Each scene shows the same named points in several views. A view is turned or mirrored, shifted and resized as a whole, has a little noise and may leave points out.
In the rows, zero is written as 128.

Scene 1
View 1
Vos: [156 106 154 120 132  70 145  86 107 147  80  43 146 174  93 126  54 172
 119  89]
mizu: [137 157 156 146 105 125 118 129 131 152 120  62 151 198 157  73  74 130
 101  88]
sukup: [149 101 162 119  88 151 141  77 119 129  92  41 164 170 146  95  71 155
  95 105]
tize: [148 122 168 155  97 129 103 114 119 155  95  62 140 198 147  92  70 160
 112  84]
rerem: [129 146 160 146 116 160 131 122 120 106 100  67 199 160  90  59  86 122
  91 119]
bebu: [125 110 135 187 100  78 101  99 136 176  74  40 156 197 110 101  54 192
 125  71]
Gesa: [139 156 163 160 113 149 110 146 118 136 107  85 161 190 120  54  78 128
 101  90]
Ser: [142  94 198 128 105 142  98  71 116 125  82  25 156 157 138 130  86 163
 113 118]
nel: [138 177 137 134 145  55 144 147 120 160 122  74 146 199 102  82  57 134
 109  75]
zuvo: [164 145 197  93 146 112 122 118  93 123 111  67 130 175 129 119  82 126
 108 106]
kub: [161  94 201 121  90 205 110  86 103 100  85  62 161 157 143  91  91 144
  94 124]
zit: [113 189 207 128 159 111  71 149 117 119 129  52 165 163 127 107 105 102
 107 127]
zazel: [120 189 159 116 155  53 126 133 128 153 138  41 151 184 130 112  75 119
 108 101]
zudoz: [132 140 163 132 133 111 125 108 119 125  98  50 176 163  95  99  77 139
 106 110]
mabav: [141 115 206 179 150 115  53 126  94 117  61  68 165 161  47 108  90 166
 133 105]
lilom: [113 211 102 140 114  72 168 154 155 181 155  67 161 221 164  47  53 110
  90  68]
lili: [156 136 126 152 116  96 157 128 112 157  93  89 152 201  92  62  49 154
 109  68]
det: [ 95 218 182 122 163 109 100 154 130 108 148  49 192 159 115  83 107  79
  97 133]
mirun: [151 167 159 112 134 112 150 137 111 129 123  75 154 183 118  77  70 112
  98  99]
Pira: [158 131 197 100 103 165 119  98 113 120 114  50 138 173 181 106  87 128
  96 115]
Gufu: [133 185 180 102 152 153 139 145 106  82 130  77 197 148  88  64  99  79
  86 138]
kile: [191 146 205  65 133 128 141 119  88 127 128  74 104 186 174 117  77 116
 100 102]
siras: [121 172 159 137 127 100 118 130 134 147 127  50 160 185 141  89  78 127
 102 100]
reke: [151 131 174 111 123  98 126 101 116 147 107  43 133 185 150 121  69 151
 111  97]
zafo: [137 194 127 101 117 111 186 143 134 147 156  75 157 201 167  56  63  98
  83  89]
View 2
kile: [150 112 126 132 119 165 157 107 102 120 111 145 136 153 115  85 129 163
 132 132]
bebu: [123 123 104 115 159 123 137 163 110 141  98 128 119 113  87 130 136 146
  83 135]
Gesa: [153 112 100 116 132 137 156 157 108 117 125 146 127 130 110 137 106 165
  99 135]
lilom: [121 114  96 109 142 140 194 139 146 123 144 118 177 140  79 129 114 149
 106 140]
mirun: [138 108 105 120 124 153 156 130 120 113 128 136 140 139 110 119 118 158
 112 140]
sukup: [133 114 105 132 143 123 131 148 104 140 124 144 122 136 122  94 127 151
 118 144]
zit: [131 123 107 106 102 137 146 113 132  92 102 142 116 152 115 139 109 154
 126 146]
tize: [144 122 110 121 142 129 152 151 102 133 107 143 123 134 101 117 122 158
 105 132]
rerem: [137 106  91 120 122 131 130 150 121 114 143 144 122 132 134 130 105 156
 111 154]
kub: [155 115 107 137 126 124 124 147  91 130 123 161 103 143 141  95 111 163
 127 143]
siras: [127 121 103 114 127 133 157 132 131 117 118 132 135 141 102 126 119 150
 115 144]
mizu: [139 120 104 117 137 130 166 144 117 126 121 140 139 142 102 121 114 156
 110 137]
lili: [135 103 101 120 146 157 150 155 112 128 132 127 142 114  99 127 130 157
  84 137]
zuvo: [137 112 117 125 116 159 140 115 110 113 107 140 123 143 115 106 129 156
 119 138]
Gufu: [136 101  93 121  97 153 135 122 133  91 148 143 128 145 142 129 102 160
 127 156]
Ser: [132 124 112 128 134 118 117 140 102 135  98 148  99 138 124 100 129 149
 122 141]
mabav: [141 115 104 111 120 143 107 146 104 106  88 145  86 116 118 152 124 159
  88 140]
zafo: [129 108 100 121 131 149 182 127 136 121 153 128 168 147 103 110 113 154
 120 143]
zazel: [114 119 109 109 123 147 156 115 141 110 107 121 142 141  92 127 130 145
 114 144]
Vos: [119 109 112 125 144 151 119 136 111 134 105 125 122 117 105 108 152 144
  96 141]
nel: [122 109 104 110 135 155 164 132 136 115 122 120 151 126  88 136 127 150
  95 139]
det: [121 119  97 104  98 139 150 113 151  87 125 134 130 154 119 146 101 151
 127 155]
reke: [129 119 116 125 135 141 144 127 111 130 103 135 128 138 103 102 137 149
 115 136]
View 3
zafo: [176 127 160 136 122 138 102 144 103 179 160 149  95 152 119 143 101 159
 151 109]
lili: [162 101 103 167 152  95 139 136 141 171 137 123 104 132 114 153  77 165
 161 138]
zit: [100 153 145 145  93  94 100 132 126 150 166 101 153 123 143 174 120 108
 143 105]
det: [ 93 143 148 134  88 131  95 138 108 152 163 117 141 121 138 173 114 108
 157  84]
Pira: [165 179 143 148 106  80 126 130 124 211 164  98 129 146 147 167 117 123
 117 151]
zuvo: [131 153 149 181 113  81 143 121 135 177 163 112 129 144 133 155 114 118
 129 135]
mizu: [170 136 126 133 122  93 101 146 131 177 153 111 126 133 131 164 101 154
 147 135]
lilom: [183 102 151 122 131 133  80 169 120 155 156 156 110 132 105 141  95 184
 166 107]
zazel: [127 128 159 160 114 101 115 165 136 149 163 139 141 117 109 141 114 141
 146 113]
siras: [142 134 139 139 115 100 107 156 128 168 157 119 137 120 124 161 105 143
 151 121]
sukup: [173 163 112 150 130  83 153 156 124 240 145 103 117 130 132 165  92 139
 128 165]
kile: [164 169 174 181 109  81 134 107 130 186 171 118 113 172 137 145 126 126
 114 141]
kub: [154 183 102 146 114  77 143 117 118 236 148  71 123 144 162 187  99 112
 125 157]
nel: [140 103 137 167 135 103 122 148 139 144 153 139 121 126 104 144  95 159
 159 118]
Gesa: [155 130 103 138 127  96 104 118 128 169 146  97 118 141 145 178  89 148
 158 128]
reke: [152 150 142 171 123  73 139 153 144 189 158 116 135 127 119 148 110 139
 126 150]
tize: [171 144 110 148 131  62 118 142 148 183 149  95 135 126 134 166  97 153
 140 156]
zudoz: [119 136 116 161 123  97 144 147 128 190 147 109 129 114 126 164  92 126
 150 130]
rerem: [126 140  86 129 117 115 122 129 106 202 137  88 121 125 149 191  81 122
 161 121]
mirun: [148 134 136 156 120 103 120 127 123 173 155 120 116 143 130 157 101 139
 147 123]
Vos: [132 128 117 191 142  73 173 161 150 195 144 120 132 109 105 145  91 140
 138 154]
bebu: [156 117  88 154 150  57 132 179 162 177 138 103 149  91 108 161  81 169
 154 160]
View 4
zudoz: [143 121 129 150 130 162 151 152 120 123 124 125 156 133 119 119 100 123
 124 118]
Vos: [119 115 121 155 136 159 172 149  90 121 103 115 155 127 124 103 123 112
 131 123]
kile: [130 108 128 123 145 106 153 116 121 132 114 123 136 116 176 131  97 113
 119 115]
Ser: [132 111 132 184 123 135 148 138 102  95 120 133 145 120 125 145 118 121
 117 113]
mirun: [136 118 130 126 138 145 157 146 129 143 134 119 148 142 142 125  85 124
 123 117]
siras: [134 119 144 137 134 159 150 154 121 148 130 114 151 152 134 137  94 124
 107 110]
sukup: [129 132 121 160 125 129 164 148  96 105 130 135 135 133 125 140 101 127
 124 113]
bebu: [100 102 127 175 128 172 180 166  92 132 132 106 150 155  98 136 123 116
 125 124]
nel: [122 110 134 119 146 173 170 156 117 164 121 101 159 153 133 108  99 117
 123 121]
zazel: [134 115 152 126 140 169 149 152 116 161 110 104 161 148 142 121 103 115
 100 106]
Gesa: [129 107 123 139 136 150 159 152 142 137 158 120 145 152 122 143  80 129
 132 125]
det: [172 121 159 126 132 174 116 154 157 151 129 121 169 146 137 130  79 128
 100 105]
lilom: [115 138 144  97 141 165 175 171 109 185 143 101 144 184 140 134  76 129
 102 105]
zafo: [131 146 136  95 139 142 167 155 114 165 138 117 140 160 153 129  69 131
 110 104]
rerem: [155 131 123 147 124 156 147 158 137 116 148 138 152 139 111 129  77 136
 133 121]
reke: [120 111 136 149 136 139 159 140 100 130 114 115 146 132 143 132 112 113
 113 112]
zuvo: [138 105 131 139 140 136 147 129 127 128 114 122 152 119 153 120 103 116
 122 118]
Pira: [135 118 133 150 130 112 146 130 117 116 130 134 133 125 152 152  94 125
 113 109]
mabav: [137  74 123 185 133 176 142 148 148 108 129 118 170 122 100 121 117 114
 142 139]
lili: [111 115 112 131 141 161 186 160 111 144 139 112 147 152 115 113  93 122
 144 132]
zit: [160  98 157 145 135 162 120 143 154 142 125 118 166 135 141 140  94 121
 101 110]
kub: [141 119 118 171 121 114 146 134 125  86 144 148 134 116 128 152  91 130
 132 121]
Gufu: [177 133 133 119 132 154 128 147 159 128 135 138 160 126 137 114  65 135
 128 115]
View 5
lili: [146 150 136 172 154  62 110 109 102  77 117  86  88  98 110 119 107 125
 110 189]
Gufu: [136  98 141 126 110 104 141 183 152 169 127  96 137  58 163  93 144 138
  69 178]
rerem: [154 100 165 132 153 103 121 144 119 120 116  86 135  76 159  90 146 136
  90 152]
mabav: [129 162 155 163 166 156 134 138 107 118  76  34  87  36 124  85 125 150
 172 130]
mizu: [152 111 172 125 129  93 106  96 139 111 121  85  86 129 110 123 113 148
  89 170]
zudoz: [130 104 150 145 152 106 143 117 125 116 107  92  99  62 114  96 128 139
 103 152]
Ser: [142 102 203 138 155 158 144  74 117 122  95 123  91  66 108 106 125 166
 123 106]
tize: [156 130 186 137 146 115 108  80 120 101 111  91  80 116 108 124 108 157
 122 149]
Vos: [117 126 147 183 162 102 155  81 105  91  94 119  72  51  80 113 103 140
 125 150]
sukup: [155  99 194 144 153 116 131  78 107 103 111 145 112  87 120 117 122 154
  99 133]
zazel: [104  92 124 136 121  91 143 106 168 131 113  79  54  93  70 106 106 138
  78 188]
zuvo: [127 133 159 150 102 131 146 115 140 155 110 121  82  69 101 125 104 160
 109 164]
det: [116  67 132 103 114 112 138 165 188 171 119  54  93  85 123  82 141 141
  62 179]
siras: [130  94 150 125 134  97 126 105 153 122 117  80  78 108  98 109 115 145
  83 174]
mirun: [142 125 150 139 114  93 121 123 141 132 127 101  93  97 119 122 111 144
  85 184]
Pira: [155 108 201 124 108 143 128  88 136 151 122 147 101  98 120 131 114 169
  95 141]
reke: [127 115 168 147 129 119 141  76 133 124 107 124  70  85  85 126  99 155
 107 153]
zafo: [143  95 138 130 102  45 118 116 151 122 150 124  98 130 111 133 110 129
  41 214]
Gesa: [163 131 167 127 133  99  94 127 128 117 123  68 103 119 140 114 124 145
 102 173]
zit: [117  92 151 109 109 145 136 143 180 174 106  52  76  82 110  91 128 156
  94 161]

Which points are out of place in each view (at most two, in the order of its rows)? Write none if all are in place.
view 1 | mirun
view 2 | Gesa, nel
view 3 | sukup, rerem
view 4 | none
view 5 | mabav
